A landscape with many valleys, sampled at points; each row gives a point and its height.
A ball rolls from a point to whichever of its 4 nearest points has the largest drop for the distance, and stops where none of them is lower. Distance is the straight distance between rows; heights are no part of it.
(735) h=236: [ 82  98 119  49 152 150 112 116 116 159 128 139  94 147 139 157 144 140
 119 141  92  88]
(906) h=22: [148 182 123 193 120 104 130 151 137 106  95 138 116 121 139 116 141  74
 130 140 155 149]
(464) h=13: [124 102 136 106 129 136 139 116 132 132 147 116 140 128 128 116 123 163
 127 129 121 116]
(651) h=289: [138 147 116 162 123 115 133 133 131 102 133 129 147 111 117 117 112 121
 124 122 154 153]
(891) h=535: [153 114 140 140 114 107 153 121 144 110 178  93 178 117 109  79 111 143
 111  89 148 183]
(375) h=233: [126  79 141  63 141 144 128 113 136 156 154 111 136 136 135 122 123 169
 119 103 110 117]
(33) h=178: [134 129 144 150 110 109 141 116 155 110 155 109 169 120 120  89 109 132
 121 104 144 170]
(665) h=405: [117 140 113 131 136 130 117 138 101 151  85 169  95 136 134 166 148  97
 147 174 110  76]
(764) h=628: [151 156 125 182 110 124 129 135 150 101 140 117 154 110 112  93 114 113
 119 103 159 179]
(63) h=388: [ 89 114 109  58 164 165 115 119  95 164 115 151  87 146 131 170 144 135
 127 144  93  56]
(542) h=378: [135 140 122 137 136 136 113 139 109 139  91 157 102 116 125 155 129 125
 149 158 125  97]
(524) h=647: [101 120 114  87 143 141 107 127 102 155 103 152  97 142 132 155 139 136
 130 137 110  91]
(568) h=643: [147 130 136 165 116 108 139 113 154 109 156  96 174 131 113  87 112 127
 120  92 157 190]
(46) h=65: [126 118 131 122 130 136 135 118 132 121 136 121 142 121 116 113 126 154
 121 130 128 125]
(446) h=311: [ 83  79 120  34 162 149 113 102 117 159 122 140  86 162 142 169 138 146
 117 151  89  70]
(935) h=234: [157 188 130 235 102  94 141 160 135  98  98 129 127 116 128 107 142  72
 133 136 156 170]
(258) h=426: [100 139 113 106 146 141 105 134  95 163  85 170  87 138 140 172 149 102
 146 172 109  61]
(694) h=631: [124 116 137 114 131 142 134 116 116 132 135 131 129 145 125 136 133 147
 134 131 112 116]
(662) h=390: [ 85 125 115  73 151 153 111 122  93 161 111 160  88 143 134 169 151 123
 137 147 100  59]
(575) h=148: [128  91 143  80 132 133 137 114 144 135 151 104 141 132 129 119 118 170
 127 100 111 128]
(977) h=62: [126  95 143 100 131 128 136 107 135 134 149 111 135 128 130 112 127 166
 130 117 121 119]
(84) h=434: [101 128 113  93 139 145 102 133  92 157  96 162  90 137 140 171 152 118
 141 156 106  62]
(563) h=331: [116  94 132  98 141 140 139 110 125 153 149 121 123 139 119 125 131 151
 121 126 112 112]
(3) h=225: [156 163 114 191 112 102 136 145 133 104 120 123 144 110 122 118 121 107
 124 123 158 163]
(299) h=81: [131  96 150  96 122 125 135 116 144 120 153 107 153 124 132 111 125 165
 123 109 124 142]
(65) h=563: [105 132 104 106 139 137 110 137  92 155  97 164  92 138 129 173 147 115
 141 158 107  72]
(312) h=237: [141 161 122 170 138 116 122 149 122 117  94 164 101 108 130 142 126 102
 150 162 149 114]
(321) h=404: [ 84 103 113  43 161 158 112 110 101 163 120 150  69 149 144 167 132 142
 122 148  83  59]
(978) h=601: [108 131 121 101 130 144 106 133 105 150 102 149 107 130 124 147 137 134
 139 145 115  96]
(828) h=648: [146 126 138 155 104 108 145 110 154 111 160 102 171 124 115  83 107 131
 116  90 140 183]
(156) h=68: [126 109 136 119 125 121 126 114 150 120 141 109 148 118 129  99 121 153
 121 119 135 140]
(474) h=641: [116 132 136 120 118 135 117 124 119 126 115 141 113 131 121 150 125 136
 145 137 112 114]
(731) h=424: [111  73 131  51 144 150 130 107 121 158 149 116 127 140 138 137 135 163
 122 111 100 102]
(108) h=109: [137  88 141  95 132 138 133 111 138 138 151 114 135 135 132 119 129 164
 130 117 114 124]
(543) h=180: [135 135 126 149 124 124 131 120 120 107 143 130 137 124 121 123 119 131
 125 130 142 148]
(959) h=376: [138 115 151 118 116 109 138 110 154 108 164 104 166 117 118  91 114 143
 113  99 136 166]
(16) h=557: [154 110 138 155 119 106 149 129 160 104 183  82 183 117 104  69 101 145
 122  83 157 195]
(140) h=476: [179 181 128 236 108  94 146 169 140  99 117 106 138 108 122 107 133  93
 130 127 169 178]
(841) h=278: [135 160 128 161 128 112 120 146 139 108  97 146 116 109 143 135 127  99
 145 145 143 125]
(708) h=460: [ 89  64 125  25 160 165 126 108 117 169 151 130 122 147 150 150 122 145
 119 125  79  79]
(120) h=186: [129 119 145 124 122 114 132 110 144 110 153 110 167 117 120  95 111 146
 123 105 138 153]
(482) h=185: [150 170 127 184 121 103 130 149 137  99 113 137 126 114 130 127 129  91
 135 134 161 148]
(462) h=118: [136  93 146  92 131 133 136 104 146 125 152 104 154 123 135 107 125 169
 131 106 117 134]
(437) h=586: [181 170 119 214 107 103 148 166 138 101 119 113 147  97 123 101 126  98
 133 120 163 185]
(658) h=84: [130 128 131 134 121 124 135 115 139 113 140 119 142 117 121 103 115 144
 122 131 141 139]
(393) h=625: [155 159 134 175  98 121 132 128 151 105 144 109 156 116 116  90 119 114
 119 102 156 190]
(577) h=340: [ 97 111 121  73 139 140 109 123 114 156 113 150 104 147 134 153 145 144
 128 138 106  97]
(116) h=610: [181 175 139 212 101 116 145 153 155  90 127  97 152  97 123 101 118 113
 127 114 163 199]
(391) h=632: [149 130 137 174 101 112 147 117 157 102 163  96 172 117 117  85 106 131
 118  96 159 195]
(660) h=382: [ 93 108 117  66 155 153 112 123 100 147 107 151  92 146 134 157 150 142
 128 138 102  73]
(697) h=607: [112  70 129  40 152 164 132 108 122 157 163 119 125 145 138 139 128 156
 115 104  99  93]
(687) h=568: [145 117 150 147 117 106 145 110 144 109 170 101 177 121 112  82 108 132
 112  95 151 172]
(842) h=395: [ 89 129 120  81 149 151 108 129  92 165  96 152  91 148 143 182 150 120
 132 156  94  46]
(692) h=771: [119 135 134 134 124 136 138 123 120 119 134 133 132 125 121 141 118 136
 136 135 123 125]
(932) h=624: [163 170 126 192 101 121 140 147 156 108 134 112 156 107 126  93 113 117
 126 111 169 189]
(592) h=279: [ 85  81 123  31 156 148 113 107 122 164 130 140  99 155 149 165 131 145
 120 136  81  77]
(782) h=627: [158 147 134 183  97 116 139 125 158  98 145 100 162 120 111  86 108 114
 122  98 155 189]
(440) h=665: [168 137 133 207 101 104 145 136 163  92 168  71 177 113 111  75 104 139
 117  95 168 208]
(14) h=87: [175 186 130 252 107  87 152 168 139  87 102 107 141 106 116 106 128  83
 128 137 162 187]
(810) h=407: [ 80 124 115  74 158 148  88 123  92 168  92 159  80 155 149 190 145 116
 135 161  90  46]
(884) h=499: [105 122 121  95 124 139 115 133 111 146 112 138 105 135 130 145 142 138
 140 136 102 108]
(714) h=423: [ 91 128 110  88 160 148  82 132  97 160  73 182  62 154 147 200 156 110
 129 179  96  46]
(367) h=255: [141 152 114 166 120 120 135 139 136 108 132 129 145 109 124 113 117 117
 124 125 161 171]
(176) h=401: [ 87 133 115  84 145 147  91 136  94 159  88 167  78 158 151 187 150 106
 137 170 105  52]
(232) h=210: [ 84  84 123  37 159 153 110 112 111 156 122 139  96 155 143 157 138 145
 118 144  90  80]
(68) h=379: [131 147 120 145 133 120 119 142 113 139  94 160  94 120 132 161 131 100
 147 164 123 102]
(793) h=250: [162 175 120 207 108  93 138 158 137 105 103 123 135 112 125 117 132  81
 125 127 159 155]
(593) h=304: [113  98 126  80 130 141 133 114 122 154 145 124 119 148 128 130 131 150
 124 133 110 103]
(753) h=574: [167 124 145 174 115 112 149 132 161 106 183  73 193 114 116  67 105 142
 110  82 169 204]
(895) h=858: [143 135 128 156 114 119 127 119 153 108 141 112 149 116 116  94 113 128
 118 101 154 169]
(550) h=281: [105  99 125  74 133 144 127 120 121 156 136 136 119 154 131 143 146 139
 121 130 101 103]
(732) h=494: [139 157 133 152 128 120 125 143 122 112 122 145 134 121 127 144 122 105
 137 132 140 132]
(585) h=302: [124  79 134  71 140 144 136 117 127 148 149 115 129 146 129 126 128 169
 126 112 111 107]
(774) h=288: [139 155 125 165 124 121 132 139 120  99 133 143 143 112 122 127 123 107
 129 129 151 152]
(859) h=458: [109  72 123  44 151 153 133 110 119 165 153 130 123 144 140 147 127 150
 118 120  95  88]
(700) h=309: [ 98  81 124  53 148 148 132 109 126 168 146 138 125 152 149 151 135 144
 119 126  87  95]
(673) h=355: [128 149 130 146 134 131 109 140 123 119 100 146 116 113 132 150 125 116
 142 149 135 116]
(706) h=254: [ 93  92 127  59 145 145 125 115 112 161 136 138 111 157 146 152 142 142
 117 138  88  90]
(724) h=198: [141 171 118 188 130 109 130 150 131 107  95 152 102 109 135 126 129  88
 146 152 149 128]
(668) h=192: [124 151 129 140 124 125 122 138 120 118 116 145 115 128 130 147 128 118
 142 136 134 126]
(818) h=626: [165 155 133 204  95 117 143 132 161  88 151  91 165 112 114  91 115 118
 115  94 164 204]
(618) h=150: [169 192 131 251 104  89 148 161 131  91  86 123 126 116 120 102 137  79
 134 137 154 179]
(173) h=623: [168 172 132 202  92 124 142 148 158  90 135  98 155 106 119  90 125 111
 131 111 161 201]
(81) h=385: [124 144 117 137 131 128 120 144 104 146  85 173  93 135 127 170 139  92
 145 171 115  88]
(172) h=598: [105 117 137 109 119 147 126 116 112 143 127 137 123 139 126 147 133 141
 137 136 109 110]
(698) h=418: [124 134 123 123 125 136 110 130 117 128 107 147 105 130 127 152 131 128
 137 139 124 109]
(328) h=53: [128 102 140 108 125 129 138 110 139 115 146 110 145 131 122 107 127 159
 126 122 124 132]
(303) h=652: [177 182 132 245 113  90 148 171 144  88 115 107 147 100 118 104 124  98
 127 127 169 186]

Where does a ball stop that starts at each point below?
(65) | (232)
(959) | (464)
(258) | (232)
(774) | (464)
(172) | (232)
(714) | (232)
(665) | (668)
(651) | (464)

Call two points neighbours if one is among the 4 nearest of the other. Go from one point of each pair to the other, from neighbour to neighbour, staying as low as possible. Name the highest point that can't be avoided.
(668) and (14) | (673)
(14) and (33) | (774)
(33) and (232) | (593)
(906) and (14) | (935)
(464) and (33) | (120)
